Each row is a point on a tangle of strands that fork, close into loops and nearly touch. The rows are in no order.
(in the rows, 100 means zero)
Points whose rows are less than 71.5 apart are linked; no others are. Some points are linked to none.
<341>: [ 86 115 109  88  99 107 121  85  82  83 118  92 135  70  74 104 117 124
 130  78  83  91 120 119  97 109 118  87 113 113  86  81  77 126  83 102
  83 115  79  78 102  86  97 103 101  86]
<844>: [101  92 100  98 112  64 116 117  88 113 116 120 103  89  75 110 102  90
  94 103  95 106  97 117  96 104  76 104 112 107 111 108  79 125  90 128
  86 127  68  83 102 110  75 150 115  98]
<328>: [ 85 109  79 106 107 133 108  94  91 119 127  83 108  86  99  96 107 111
 136 104  86  98 138  89 126  81 118  91 103 108 104  87 106 112  81  85
 104 109 135  68  97 113  84  81 105  86]
<464>: [121 104 105 121 103  78 110 117 114 105 102 114 109  80 121 104 136 100
  87 106  96  78  70 118  84 114  96  94  76  84  74 138  67  79  96 138
  65  89  72  99 123  71 125 155 102 112]
<1485>: [ 95  92 111  98  91  58  88 112  80  69  75  98  96 104 114  97  91  93
  82 125 113  97  85 108  86 117  55  91 103 114 122  99 115 121 114  81
  94 124  97 101 119 110  76 119  93  98]
<1248>: [126  93  92  99 101 105 106 105  89 161  93 122 103 127  91 123 107  82
  87  90 104  95  88  86 118  89 113 106 109 121 127 122  72 110  63 113
  93  71 100 112  84  93  99 103  98  76]
<1392>: [ 77 107 107  75 101  96  98  86 103  76  93 101  91  94  86  90  79 100
 102  90  97 111 108  97  97 109  92 111 122  82  97  75 110 106 126 108
 114 117  85 107  98 121  79  86 113 109]
<200>: [ 80 101  97  82 106 113 122  82 100  90 137 104 108  75  63  94  94 107
 122  95  70 114 122 123 107  98 116 109 108  81  70  90  91 100 104 119
  99 118  89  80  95 105  88  99 120 104]
<1390>: [107 100 101  97 107 108 112  99 114 114 118 116 107  87  88 109 113  96
  95  92  85 102  98 112  94 105 114 106  89  84  75 121  76  83  90 139
  88  88  77 102  96  86 108 112 104 107]
<1274>: [ 94  85 100  75 105 132 103  85  90 116 108  90 100 112  74 106  82  91
 125  88  85 114 127  95 132  76 124 115 125  99 106  78 109  97  95  87
 125  99 124 104  79 119  83  70 112  96]
<44>: [126  97  95 123  86 117 101 106  78 134  90  83 121 127 114 109 120 110
 111 107 113  74  98  90 128  77 110  93  85 139 132 100  99 109  71  62
  96  76 142  93  98  83 117 104  88  69]
<973>: [ 79 108  73 118 104 127  82 106 122 108 116  92  79  97 125  80  87 106
 116 122 102 104 114  79 112  89 102 104  88  85  99  93 124  81 107  95
 113 102 138  86  94 116  94  73 107 108]
<942>: [ 97  93 111 109  84  42  96 122  71  60  84 102 102  97 117  95 101 100
  84 122 112  88  81 121  76 120  49  80  93 119 109 104 103 132 108  85
  81 129  81  81 130  99  78 138  89  99]
<179>: [ 85 109 110 107  77  71  99  99  83  50 106  80 126  72 114  91 112 130
 121 109  97  84 109 126  84 115  81  66  89 111  76  95 104 124 102  73
  68 131  94  68 128  84  95 115  91  98]
<651>: [ 97 106 118  75 100  90 116  88  91  77  87  98 112  93  74 104 100 108
  93  80 101 103  91 120  90 121  97 102 111 109 102  89  88 111 103 105
 100 105  73 110  97  89 101 110 100  95]
<853>: [115 106  71 139  96 107  90 111 109 136  99 102 100 114 127 103 110 100
 100 121 120  83  95  66 113  81  97  94  82 119 125 105  96  90  76  87
  96  79 131  90 102  96 103  93  88  83]
<522>: [124 100 129  84  99 100 118  82  99  73  82  92 115 110  83 105 114 108
  84  76 102 103  79 129  95 126 112  97  82  99  85 102  90  81 116 106
 105  71  72 127 103  72 140 113  94 108]
<872>: [123  86 115 116 107  89 115 111  92 112 126  99 119 109 106 118 121  96
  92 115  68  86  93 141 132  97 103  97  63  96  78 143  92  70 111  92
  92  91 126  94 108  68 127 139 114 108]
<1196>: [114  92  89  98 107 111 120 105  92 147 123 117 107 100  82 121 109  88
 109  94  79  95 112 105 121  82 117 102 108 109 103 122  76 111  67 129
  91  94 102  87  86  95  91 112 107  81]
<983>: [103  92 117 103  83  81 117 102  81  62 104  87 119 106 107 102 110 103
 101 122  87  92  99 151 112  99  86  99  69 109  80 103 105  89 117  73
  90 110 125  83 121  78 111 136 103 102]
<1030>: [106 101 105  77  95  97  94 106 103 128  78 130  81 108  80 113  96  70
  81  78 119 116  88  68  78  99 108 106 135 106 110 104  80 127  76 132
  96  91  59 127  89 103  77  90  92  92]
<741>: [104  95 110 102 101  59  95 119  90 100  82 125 101  95  98 108 108  89
  67  94 129  97  71  93  73 127  65  86 112 114 129 107  78 137  93 121
  82 124  60 105 114 102  76 130  92  90]
<966>: [ 97 100  97 107 109  52 105 114  83  99 113 109 112  75  83 105 103 111
 101 102  96  95  94 107  87 114  65  86 107 112 108 103  83 143  91 115
  80 135  65  73 114 110  72 147 107  98]
<1418>: [109  90 104  83 104  85 106 114 112 122  95 145  87  98  84 118 105  65
  65  84 101 114  84  99  75 110 101 113 111  94  94 124  68 109  92 153
  82  97  46 117 100  92  89 126 102 111]
<4>: [ 89 104 108  82  99  99  88  84  96  70  74  85  96 107  98  86  82 104
 103  94 110 109  98  95 100 106  97 106 125  95 110  69 119 104 119  85
 117 107 103 118  91 115  98  75 100 104]
<742>: [108  89 116  92  95  68 101 111  68  84  78 102  95 122  96 107  87  81
  72 109 105 103  85 119 108 107  61 109 108 117 133  99 108 118 117  87
 103 111 101 106 112 112  77 134 104  94]
<740>: [101 111 108  95 103 102  86 102 118  92  66 108  84 104 104  97 102  98
  80  84 138 108  79  70  67 122 100  98 110  95 109  94  96 108 105 111
 105  87  68 136  98  98 114  74  86 108]
<106>: [108 102  80 110 104 129 101 103 126 140 116 120  86  98 106 105 103  93
  96  97  94 107 102  81  90  80 124 110  93  88  85 118  91  78  77 130
 106  78  90 103  89  91 114  86  97 104]
<59>: [134  86 112 113 105  98 115 103  83 125 109 103 119 120 105 122 122  97
  92 100  81  84  89 131 130  95 106  98  77 113  97 132  94  82  98  92
  98  77 122 106 101  77 126 129 103  93]
<1278>: [ 81 114  83 124  95 116  75 102 135  78  96  87  86  92 133  79  99 126
 105 106 121  97  94  75  70 105  97  90  80  89  83  87 121  82 110  97
 107  97 104 106 109  96 126  68  85 111]
<318>: [ 78 113  67 123 114 112  98 121 143 123 123 128  75  68 118  88 108  96
  97 115  99 106 100  81  79  97 109 101  87  67  73 121  78  86 103 155
  77 110  81  83 106 102 100  96 107 119]
<1354>: [117  96  85 136  94  94  83 121 117 105  85 100  81 127 151  92 111  98
  79 132 123  89  83  87  88  96  77 103  61  97  97 121 111  68 109  82
 104  72 133 102 117  88 123 111  87 110]
<1232>: [ 91  95  95 107 109  57  98 127 114  86 107 127  80  87  99  95  94  87
  75 126 102 104  87 109  81 112  62 108  88  77  92 108  93  99 129 130
  80 131  79  89 118 115  87 142 116 123]
<717>: [116  97 114  79 103 109 120  88  99 105  99 110 110  99  80 112 111  96
  91  75  95 105  90 115  99 108 118 104 100  99  86 112  82  93  88 127
 100  78  71 121  89  84 119 103 100  94]
<1276>: [108  94 105  88 101 111 123  96  75 132 111 109 122 104  73 119 113  99
 112  90  86  94 112 116 121  92 117  96 121 121 111 104  81 123  73 108
  95 100 101  90  86  99  91 109 106  73]
<1195>: [ 89 106 106 102  95 103  81  83  99  72  76  72 109  89 109  89  90 125
 115  85 124  89  99  74  85 113 103  80 125 114 114  62 122 123  90  67
 111 113  99 111  95 105 100  49  78  91]
<971>: [100 107 123  89  98  74 114  96  93  63  96 101 118  80  83 101 110 112
  94  88 105  95  88 123  80 131  83  90  94 103  91  93  83 117 106 110
  82 114  59  99 117  85  99 126  98  98]
<431>: [108  87 105 104  92 114 105  94  83  82  93  72 109 123 119  96  98 104
 102 121  85  94 111 126 128  83 104 108  77 108  95  98 127  84 113  49
 115  95 162  91  94  94 119  99  96 100]
<929>: [102  91 116  73 107 103 107  86  99  93 112 109  90 114  71 108  82  85
  88  90  85 125  98 119 110 105 109 118 101  76  88 104 104  78 123 111
 122  96  92 126  89 103 105  91 111 116]
<908>: [113  95  93  93 106 112  85 109 115 147  96 128  66 128  98 108  85  71
  79  97 113 118  97  64  99  79 111 118 107  86 111 115 101  79  96 110
 112  73 100 129  86 112 102  83 100 108]
<824>: [106  83 101  91 114  72 116 115  96 123 123 128  96  93  71 116 100  83
  84 103  85 106  88 121 101 102  88 118 106  95 101 128  76 107  98 143
  87 116  68  90  99 104  83 147 119 108]
<122>: [ 80 107  82  99 107 127  97  91  96 120 115  96  93  89  92  97  91 104
 134  99  99 108 131  74 117  81 114  96 124 105 117  81 104 117  81  94
 108 109 118  82  90 127  70  67 101  85]
<561>: [103 102 100  86  99  95  99 116 115 129  89 140  85  98  90 111 105  73
  78  90 112 113  90  72  66 107 108 111 121  94  93 118  71 115  83 146
  86  93  56 119  94  97  87 104  94 102]
<1379>: [ 94 112 123  94  89  72  98  93  93  53  92  91 123  74 101  97 110 126
 105  87 108  85  86 119  69 139  86  73  91 106  86  86  87 123 103 105
  75 117  63 104 127  78 103 107  93  97]
<357>: [104  87 115  86 110 101 113  95  88  91 118  95 106 114  85 103  93  93
  97 104  74 103 106 135 128  98 103 114  89  92  95 103 115  78 121  85
 118 104 131 106  92  97 102 110 113 104]
<878>: [107  92  85 115 117  83 109 119 107 134 116 119 101  92 108 110 109  84
  87 121  91  88  93 104 105  99  88 100  95  95 106 127  74 104  89 129
  76 104 101  84 104 104  88 137 115  99]
<1273>: [113  95 100 114 111  79 109 117 100 104 109 108 108  91 110 110 120  93
  92 118  91  85  92 118 102 103  81  97  83 100  97 125  81  98  99 115
  80 105 100  87 111  89 103 146 111 102]
<86>: [116  96 100  97 107 122  84  90 115 111  86  96  76 131  95  98  79  94
  86  85 113 116  91  77 100  86 121 120 105  88 106  95 125  69 116  82
 136  62 103 141  80 115 129  68  96 116]
<1363>: [100 118  75 128  91 126  75  98 141  96  91  93  82  99 127  80 103 119
 105  94 140  95  87  54  64 101 106  91  89 102  98  89 114  81 102  94
 116  82  82 120  99  95 139  65  81 106]
<881>: [ 97 108 111  88 103 108 102  85 100  82  81  89 108 102  87  99 103 106
 100  78 115 103  94  95  83 115 108  96 116 105 105  85  95 110  94 102
 104  93  78 122  91  95 106  83  94  97]
<579>: [104  94 119  74 106 107 112  75 100  72  95  93  98 108  75  96  85 100
  94  79  86 118  96 126 108 109 115 116  99  84  85  87 111  77 125  95
 120  92  96 122  89  98 120  84 104 109]
<763>: [112  92 107 104  99 122  98  91  94  92  97  71 104 126 103  96  95 108
 106 100  95 101 104 110 119  87 117 106  82 103  97  96 130  71 116  58
 130  77 142 112  84  93 134  83  93 105]
<173>: [110 100  96 118  98  93  92 112  95 105  86  94  95 117 126 103 108  91
  87 124 114  88  91  99 102  97  79  97  84 109 110 110 100  96 100  93
  95  88 126 101 105  96 102 114  98  94]
<364>: [ 93  99  86 110 113  88  97 116 109 120 107 119  87  95 106 103  99  86
  90 119 108 101  95  87  96 103  89 105 101  92 110 114  89 103  95 124
  90 111  98  94 103 115  79 115 107 105]
<874>: [101  93  78 104 111 122 118 105 108 152 140 114  99  87  85 115 102  91
 114  96  66 105 120 105 124  74 132 113 104  93  81 131  84  87  76 131
 100  95 108  84  82  95  96  97 109  95]
<1442>: [100  95 105  90 104  90  99 103  81  91  94 104 101 109  90 101  86  88
  94 105  96 104 104 107 108 106  83 105 113 107 127  89 105 115 106  97
 105 113 100  99 101 116  75 114 110  93]
<325>: [111  87 106  97 106  94  91 110  95 121  95 114  80 126  99 111  84  71
  76 114 104 107  92  97 116  91  83 116 101  90 128 111 106  87 114 101
 109  99 115 118 102 116  81 117 112 109]
<1051>: [107  89 116  68  95 111 114  86  95 107  90 108 102 108  63 116  96  82
  90  60  92 120 100 103  95 104 130 112 123 103  87 102  87 109  83 124
 110  79  60 131  75  90 104  86  96  92]
<1010>: [113  95  94 106 109  83 131 114 106 147 132 119 117  74  91 120 120  94
 100  99  70  83  86 120 107  93 111 102  98  97  85 149  55 100  79 143
  64  96  69  84 102  84 107 155 111 101]
<593>: [103 110  85 124 100 106  91 109 114 108  97  99  95 102 129  98 108 100
  98 121 115  87  98  82  98  94  92  96  84 103 105 104 102  88  92  96
  96  91 124  90 103  96 104  99  94  96]
<1083>: [ 78 116  86 128  91 116  85 108 126  76 104  80  90  88 143  71 101 125
 109 116 111  93 105  84  87 100  96  85  73  92  80  88 126  83 111  89
 103  99 123  82 113  96 119  77  92 104]
<342>: [123  97 136  84  96  93 123  88  86  75  86  90 125 104  82 104 120 108
  88  81  96  94  79 136 106 125 105  96  84 110  90 100  86  97 110  99
  96  85  81 116 107  71 127 127  98  95]
<294>: [127  84  90 108 113  81 121 115 104 160 115 135 101  97  98 122 116  78
  74  97  80  86  82 109 107  94 105 111  97  93  98 150  61  96  81 144
  76  88  80  98  96  87 107 147 109 102]
<23>: [ 68 112 100  83  90  77  83  88 104  47 105  91  98  84  94  77  74 124
 114  98  94 110 110 104  92 119  80  96 118  82  88  65 129 121 133  87
 100 143  84  85 116 121  74  80 104 109]
<269>: [ 87 109  78 116  94 132  78  85 116 110  94  79  96  95 110  82  88 118
 128  92 124  98 110  51 100  83 117  95 116 113 115  66 123 101  85  69
 120  97 122 101  89 116 101  44  87  89]
<555>: [ 90 113  90 114  93 136 107  91  96  97 103  71 121  88 104  90 116 132
 137  94  96  84 124  93 113  82 132  84  96 124 102  72 118 105  86  62
 103 100 136  80  95  94 115  74  92  86]
<1376>: [ 83  98  74  96 110 132 109 101 109 136 142 110  89  86  84 103  95  90
 122  98  70 115 132  94 120  74 127 112 104  85  80 112  93  91  84 127
 102 100 113  81  87 108  84  87 113  97]
<26>: [ 83 117  92 102 102 114  89 101 125  96  96 103  93  84 109  92  98 108
 104  91 115 101 101  76  71 108 107  90 106  89  90  89  96 100  93 123
  98 103  78 110  97  99 105  73  91 103]
<167>: [109 108  99 105 100 121 113 101 130 112 118 114 106  80 102 103 119 104
 102  83  89 102  93 108  83 104 126 102  82  78  62 124  74  73  90 140
  90  74  67 104 100  71 130 103 100 106]
<636>: [130  96 115 111 100  81 109 110 110 108  89 118 110 104 119 113 136  94
  68  97 100  86  66 118  91 122  94  95  73  88  85 139  69  81 103 130
  78  74  67 115 119  70 130 146  98 110]
<359>: [ 89 104 112  87  93  90  81  83  93  58  66  72  99 102 109  82  84 113
 109  97 116 101  94  91  92 112  90  95 124 110 111  69 126 118 114  66
 111 114 108 113  99 118  91  62  91  97]
<497>: [ 95 108  96 105 105  92  94 112 118  88  92 115  93  85 112 101 108 102
  85 109 110  97  90  91  71 121  87  92  86  80  90 105  84  94 105 131
  84 106  76 102 109  95 104 110 100 110]
<1449>: [ 92  95  87 118  88 108  86 100  79 101  88  82  98 117 120  92  90  94
 115 126 107  95 118  87 121  79  89  95 101 123 128  83 123 110  91  53
 104 104 160  80 103 113  77  82  93  84]
<1113>: [103  94 102  90 106 130 104  83  97 106  98  82 104 114  79  99  90 105
 118  80  99 109 113  95 115  84 134 114 116 105 108  80 115  90  96  81
 127  84 120 115  75 107 112  66  98  97]
<435>: [ 83 115  89 112  93 126  93  86 100  84 101  70 115  78 110  84 102 131
 136  93 102  89 125  83 103  96 116  80 109 117 101  68 125 115  89  65
 105 108 123  80  97 101 106  60  90  90]
<1393>: [ 84  92  95 119  77  87  87 108  75  82  79  78 101 118 135  95  91 102
 113 136 109  90 112 100 108  85  74  87  98 125 117  97 119 112  93  43
  97 114 155  74 110 112  83  93  85  90]
<458>: [103  88 105  79 112 109  95  96 119 114 114 125  78 110  83 109  85  74
  80  90  82 126 100 106 100  98 122 121  97  65  71 119  99  65 120 124
 123  83  84 127  86  93 113  88 108 127]
<629>: [ 75 108  87 104 101 112  81 103 106  87  99  88  90  99 114  80  81 101
 120 114  99 103 116  81 112  92  90  95 106  85 108  79 132 100 115  83
 110 115 136  86 101 123  75  77 109 107]
<170>: [ 81 116  80 132  92 126  90  99 116  89 110  68 101  85 136  75 103 132
 128 116 102  92 123  85 102  85 105  87  77 108  88  84 131  86  97  74
 106  98 141  70 103  98 115  70  85  95]
<223>: [ 94 100 100  87 107  99 126  92  86  94 139 106 120  76  55 104 105 109
 123  89  66 104 125 131 112  96 107 107 111  96  86  96  91 119  98 106
  92 127  87  66  95 103  82 121 119  98]
<885>: [134  93 102 103 106 114  89  92 107 129  83 103  82 135  97 108  98  85
  74  83 122 118  84  82  98  95 115 113  98 101 113 112 110  77  99  83
 130  53  91 142  84  99 130  80  85 108]
<565>: [ 73 109 102  85 102  67  80 103  94  65 109 107  94  78  90  81  67 115
 112 104  94 109 115  97  91 115  69  93 124  83 100  70 122 129 127  94
  97 151  81  81 121 131  55  97 110 108]
<486>: [121  87 121 110  88  86 117 107  84  83 107  87 116 117 116 108 118  98
  92 121  82  87  92 147 124  98  95  98  61 109  85 123 101  77 111  78
  90  91 137  90 111  74 125 137 102 103]
<1028>: [109  95  97  97 104 125  90  87 113  93  94  82  87 123  97  92  84 101
  99  86 103 108  96  94 109  89 121 113  89  93  98  92 132  62 116  75
 132  74 123 126  80 107 136  71  94 111]
<977>: [ 92  97 106  82  99  93  80 110  87 109  95 103  79 117  97  96  63  79
  99 118  98 111 104  84 119  81  78 118 114  87 128  88 123  93 127  86
 120 112 125 111 109 141  59 102 118 109]
<213>: [131 103 108 116 104 110 108  98 125 120 112 117 104  99 117 109 126 101
  90  85  89  94  82 109  97 108 119 101  67  77  67 139  83  59 104 124
  98  63  75 114 105  62 147 111  97 110]
<152>: [ 91 110  85 109 111  93 100 113 131 106 110 131  85  78 109  97 113  98
  85 103 102 101  89  93  66 114 101 102  91  69  74 120  74  89 108 153
  75 105  65  99 113  91 108 113 106 120]
<772>: [ 81  98  83  94 110 118 111  99 113 114 144 108  99  78  78 101  95  93
 118 103  74 110 120 110 108  88 117 105 106  82  80 110  92  95  97 134
  96 118  95  74  89 109  80 100 115 103]
<96>: [111  80 118  77 108 104 112  85  78 105 111 101 110 116  70 115  97  88
  94  88  75 107 108 129 133  95 112 113 109 102 104 107 102  95 108  90
 121 101 112 116  79  93 101 102 111  99]
<1373>: [ 82 115  81 110 108 123 108  94 106 113 127  91 108  68 102  97 109 116
 134 101  88  96 131  89 106  89 116  86 106 106  95  93  89 116  77 108
  89 112 105  68  97 104  87  85 102  89]
<1400>: [ 99  86 107  93  89  96  97  97  73  72  83  74 100 128 112  90  86  96
 101 117  92  99 106 124 126  84  90 109  92 114 110  92 127  93 117  47
 114 103 154  99 100 103 101  98 101 103]
<968>: [100  97 105 108 103  49 103 122  84  87  95 112 106  91 101 103 109  97
  81 114 110  93  80 110  84 117  58  89 101 117 115 109  88 130  95 111
  78 128  72  88 122 104  78 141  98  96]
<1249>: [ 93  97 108 127  66  60  86 117  83  66  89  85 110  90 152  98 114 118
 112 133 120  78  87 107  77 108  71  59  81 118  98 113  98 118  87  69
  71 116 109  70 131  87  99 107  72  92]
<737>: [ 75 108  94 100  99 108  81  80  96  71  91  69 110  79 110  82  88 130
 129  90 107  94 118  82  96 109 106  82 123 105 103  63 131 129 100  65
 107 122 113  86  95 111  88  51  87  95]
<849>: [ 77 108  86 100 106 104  92 106 117 113 110 115  81  87 102  95  87  92
 103 110 103 110 110  75  91  97  96 100 113  81 103  97 101 103 101 122
  96 114  98  92 103 118  75  92 111 109]
<1037>: [ 86  99 115  67 100 107 113  72 103  59  97  80  99  94  72  89  83 112
 110  78  87 116 105 120 109 110 119 115 111  79  81  71 120  88 132  99
 118 106  95 113  91 105 110  76 107 116]
<272>: [128  99 108 111 110  94 108 103 112 107  95 114 100 112 117 109 122  95
  70 100  94  97  78 116  96 115 100 100  67  81  83 132  85  68 109 116
 100  69  89 114 109  70 133 126  97 117]
<583>: [101  98 102 104 103 103 103  97  99  88 105  90  99 110 100  91  93  98
  96 112  91 102 108 117 113 101  93 108  86  90  92  97 114  87 117  85
 107 100 131  99 100 104 101 106 108 106]
<1239>: [ 89 103  86 104 107 119  89 101 115 101 111  95  84 107 112  89  90  97
 102 119  96 108 106  98 111  92  97 112  83  77  92  99 128  66 125 100
 114  97 136  97  96 110 105  86 109 116]
<610>: [ 91 113 114 109  85  77  91  98  94  55 106  85 127  67 110  93 113 127
 115  99  99  85  96 115  77 124  86  67  90 105  85  90  96 123  98  96
  73 123  77  84 125  80  99 111  91  93]
<1156>: [113  93  97  88 111 111  89 101 121 135 106 128  71 122  92 116  86  71
  72  89  91 128  95  82  97  86 123 125  98  70  85 125 105  67 111 115
 122  73  89 134  82 100 113  79 100 123]
<389>: [ 84 105 117  66  97  91 106  80  97  58  93  91  96  96  72  82  71 108
 107  87  86 118 104 113 106 109  93 122 121  81  90  63 120 100 139  92
 114 122  86 108 102 117  88  84 115 114]
<68>: [ 97  91 110  76 102  95  98 100  76 102 102 105  93 114  79  99  75  85
 107 102  85 112 111 104 123  88  86 116 125  99 129  86 110 110 112  92
 116 117 107 102 100 133  63 109 119 100]
<61>: [ 92 101  96 112 104  83 102 112 107  78 109 101 107  87 103  98 106 102
  96 116  97  94  95 117  92 113  82  98  86  90  87 111  90  96 108 121
  85 116  96  85 115  95 101 128 105 108]
<291>: [ 71 115  95  96  96  99  84  84 103  64 103  78  99  79 109  80  83 124
 117  99  95 100 115  98  93 115  93  83 117  94  91  68 128 118 118  83
 104 131 105  83 108 114  84  66  99 105]
<195>: [ 93 104 109 125  75  67  97 117  81  63  97  84 119  84 133  95 118 118
 117 127 104  78  96 123  87 106  76  69  78 118  89 112  91 116  90  77
  69 115 106  71 130  86 101 128  85  93]
<217>: [112  86 110  79 104 112 116  87  84 116  98  99 111 112  72 116 100  94
 104  83  92 108 107 115 122  94 115 107 117 110 111 100  93 111  88 103
 110  93 100 108  83  98  94  98 112  88]
<617>: [119 104  75 137  92 121  94 105 102 134 104  87 105 117 125 100 111 107
 113 121 109  79 106  77 126  69 107  99  81 127 126 100 103  93  74  72
  98  82 149  82  96  96 112  92  90  76]
<590>: [ 96 112  93  98 103 130  89  92 137  90  93  95  84  97 102  84  96 115
 100  79 115 114  99  78  72 103 121 107  91  84  77  88 112  69 111 114
 120  77  77 123  87  97 143  60  96 113]
<168>: [104  91 108  88 107  99  81 112  95 117 100 106  73 130 104 102  69  71
  81 122  94 114 100  92 125  82  85 117  98  80 126 105 119  76 129  86
 124  96 133 120 101 126  80 101 118 121]
<455>: [109 103  99  91  96 117  94  88 101 118  75 100  91 118  85 106  93  91
 101  74 125 110  98  66  94  91 120 109 129 114 118  84  94 108  75  97
 118  77  85 127  79 108 101  64  89  90]
<1316>: [121 103  94 103 103 112  89  99 112 130  82 111  83 127 105 109 103  82
  78  92 124 109  86  70  93  93 108 110 100 102 120 106  96  88  90 102
 114  64  93 130  86  99 111  84  93 102]
<114>: [ 89  96  93  85 102 132 103  90 105 124 125 104  89  98  81 102  84  90
 122  96  79 114 129  91 119  76 127 116 117  86  91  94 110  88  93 113
 116  98 119  93  77 115  85  73 115 101]
<365>: [ 77 104 110  77  97  82  88 103  96  75 101 110  86  94  84  84  66  97
 101 102  94 116 106  97  98 107  70 112 126  79 108  77 119 112 131 104
 111 135  80  99 112 135  62 101 114 114]
<622>: [ 92  92 102  92  88  94  97  94  67  71  89  84 102 120 109  90  80  98
 110 118  87  99 119 116 123  84  88 107 107 114 113  78 132 112 119  47
 109 117 151  87 103 121  82  99 103  93]
<199>: [ 71 110  79 100 109 111  90 112 123 117 123 122  78  77 107  90  91  93
 103 112  92 110 112  83  90  95 109 105 104  71  82 111  93  93 107 142
  95 117  90  89 101 117  85  92 112 117]
<736>: [ 87  93 101 120  70  64  85 108  75  68  79  82 106  98 149  97  99 113
 109 132 122  84  95 104  82 104  64  61  92 125 107 102 109 126  86  50
  85 122 124  71 124  98  90  97  72  89]
<148>: [112  88 102 104 102  83  92 114  84 104  89 102  85 129 116 103  92  78
  77 127 107 100  92 106 117  96  75 108  89 102 122 111 109  92 112  85
 107  99 131 106 104 109  88 118 105 100]
<1163>: [ 92 111  77 113  92 128  76  90 129 109  91  86  84  97 106  87  91 112
 117  84 136 101 100  44  82  87 116  97 117 110 112  74 119  96  86  86
 119  91  95 117  85 115 116  43  83  94]
<25>: [114  83  95  95 107  83 118 115 105 146 103 135  96 100  87 122 111  75
  69  95  89 100  80 107  97 101  99 110 106 100 105 142  70 109  85 143
  85  97  67 107  93  93  94 142 109 103]
<186>: [120  97 102 124  92 100 105 113  88 114  88  89 113 114 125 109 119 101
 100 119 106  77  97 103 116  89  96  90  77 123 114 110  96 102  86  77
  86  83 138  91 106  86 109 118  94  81]
<1114>: [ 89 109 100  94 106  93 124  89  75  88 132 101 132  67  59 102 111 124
 128  85  77  95 130 128 105 105 101  91 108 110  88  86  81 135  93  99
  81 133  77  54 106 100  80 123 113  93]
<798>: [100  98 116  82 103  60  98 114  99  88  79 132  88 100  93 112  99  81
  59  92 124 104  70  95  68 129  70 105 111 102 120  99  79 122 116 131
  88 119  49 119 111 102  86 130  95 107]
<306>: [ 82  91  91 118  81  64  80 111  76  73  88  93  96 105 137  93  86 102
 105 135 116  93 104  98  92  98  63  76  99 115 112 100 120 121  99  56
  92 133 128  73 119 114  70  98  88  95]
<799>: [102  99 107  69  94 110 107  94  96 120  85 107  93 105  63 116  95  80
  96  64 106 113 103  79  88 100 123 108 136 113  96  99  81 126  67 126
 102  80  60 130  77  98  89  83  92  84]
<1347>: [ 94 111  88 120  94 140 104  96 109 100 116  69 111  92 122  82 117 125
 129 110  88  88 126 103 113  79 123  91  78 108  91  85 121  79  97  68
 107  94 141  80  95  89 125  80  95  95]
<1052>: [ 96 108 101  89 102 111  89  89 111 100  74  93  96 105  89 101  91 100
  98  78 128 105  92  67  79 107 113 101 124 105 114  82 103 108  90 100
 113  86  80 131  84 109 106  65  85 101]
<1167>: [ 88  94  94  97  95 107  93 100  76  99  96  82  98 112 103  96  81 103
 121 116  92 100 119  97 128  80  91 105 115 110 128  79 127 116 106  58
 110 116 149  83 102 129  70  94 107  88]
<1267>: [127  99 135  92  91  92 117  97  77  97  81  92 129 110 100 113 124 102
  89  87 104  88  80 125 115 115 104  93  91 127 109 109  86 108  93  90
  94  79  95 115 100  77 123 128  93  82]
<135>: [126 101 122  91 103  95  99  91 107  83  69  97  95 123 104 103 113  96
  64  83 116 107  71 111  82 124 101 106  79  94  95 106  96  79 116 104
 109  61  75 139 105  81 140 107  87 114]
<18>: [ 92 105 109  81  99 124 120  76  85  90 102  85 131  85  69 104 116 125
 131  72  86  95 127 113 110  97 132  92 118 112  99  74  92 125  83  88
 100 105  96  84  87  92  99  83  98  81]
<520>: [ 88 107  99  85 103 128 114  76  91  90 108  81 119  89  80  97 104 117
 130  80  86 100 126 110 109  94 126 100 113 105  89  75 105 107  96  87
 105 103 105  91  86 101 106  74 105  95]
<1237>: [ 87 103  95 106 102  96  98  99  93  81 106  87 103  95 107  91  98 105
 112 116  93  93 114 108 106 102  89  95  94 103  99  91 113 110 102  85
  93 115 124  80 105 104  86 106 105  96]
<536>: [ 87 104  78 109  99 132  88  90 100 122 100  88  92 102 103  92  87 106
 128  94 111  98 121  62 116  79 115 102 119 113 127  73 115 104  81  80
 117 101 133  88  88 119  82  59  97  85]
<252>: [115 101 100 113 108  81 120 114 112 125 123 112 117  71 102 111 132  99
  96 103  80  79  79 122 100 102  97  94  86  92  83 138  59  94  87 142
  64  95  71  87 113  77 116 158 107 105]
<169>: [136  88 120 104  97  95 116 104  79 124  89 100 127 126 103 121 123  93
  79  92  96  86  79 124 125 108 100  93  88 124 113 132  80  98  89  95
  93  74 103 112 101  74 125 138 100  84]
<572>: [118 108 113 101 105  95  89 100 112  88  59 101  89 119 113  98 109  96
  66  89 129 100  72  85  71 123  95  99  94 102 106 101  94  92 113 105
 104  72  77 136 104  89 127 100  84 108]
<1301>: [109  93 116  81 100  73 108 109 100 104  84 134  96 100  80 112 109  82
  63  79 114 111  78 102  71 123  89 107 110 103 106 115  65 117  96 140
  84 103  37 120 100  93  92 132  97 103]
<1174>: [103  99  97 100 104 127 104  85 101 104  98  82 109 104  96  97 100 105
 115  87 103  97 109  95 106  89 120 102 105 105 101  85 107  93  89  90
 111  85 116 107  85  98 113  78  99  93]
<508>: [ 95 115  74 122  92 126  76  99 139 112  93 102  78  93 114  85  97 109
 103  90 139 103  95  39  69  91 116  99 102 103 101  84 106  85  89  99
 114  84  79 121  91 105 123  48  83  96]
<415>: [ 85 107  92 106 104 104  90  93  97  93  93  90 101  95 108  91  94 109
 113 110 112  95 111  83  99 101  91  91 109 107 115  83 109 117  95  85
 101 111 115  89 103 114  82  83  98  94]

How many points has the smallest loop of links through each point below? Write 0 if it is on no loop.
<1301> -> 9
<223> -> 12
<1051> -> 16
<583> -> 6
<555> -> 0
<186> -> 6
<152> -> 9
<1392> -> 9

A fork is a point with three links, a tip a point with one. Leave the first point through the second and follow the links. Name the first fork or tip that comes.
<306>, <1393> -> <1392>
<114>, <1274> -> <1376>
<328>, <122> -> <737>
<942>, <1485> -> <173>
<431>, <1400> -> <1052>
<1051>, <717> -> <25>
<435>, <555> -> <1373>
<740>, <572> -> <983>
<272>, <213> -> <1418>

Name the points in between on the shortest way along the links from the first point to the second, in order.
<1037>, <737> -> <389>, <1392>, <4>, <359>, <1195>
<1083>, <1156> -> <170>, <1347>, <555>, <435>, <737>, <1195>, <359>, <4>, <1392>, <389>, <1037>, <579>, <929>, <458>
<200>, <96> -> <772>, <1376>, <874>, <1196>, <1276>, <217>
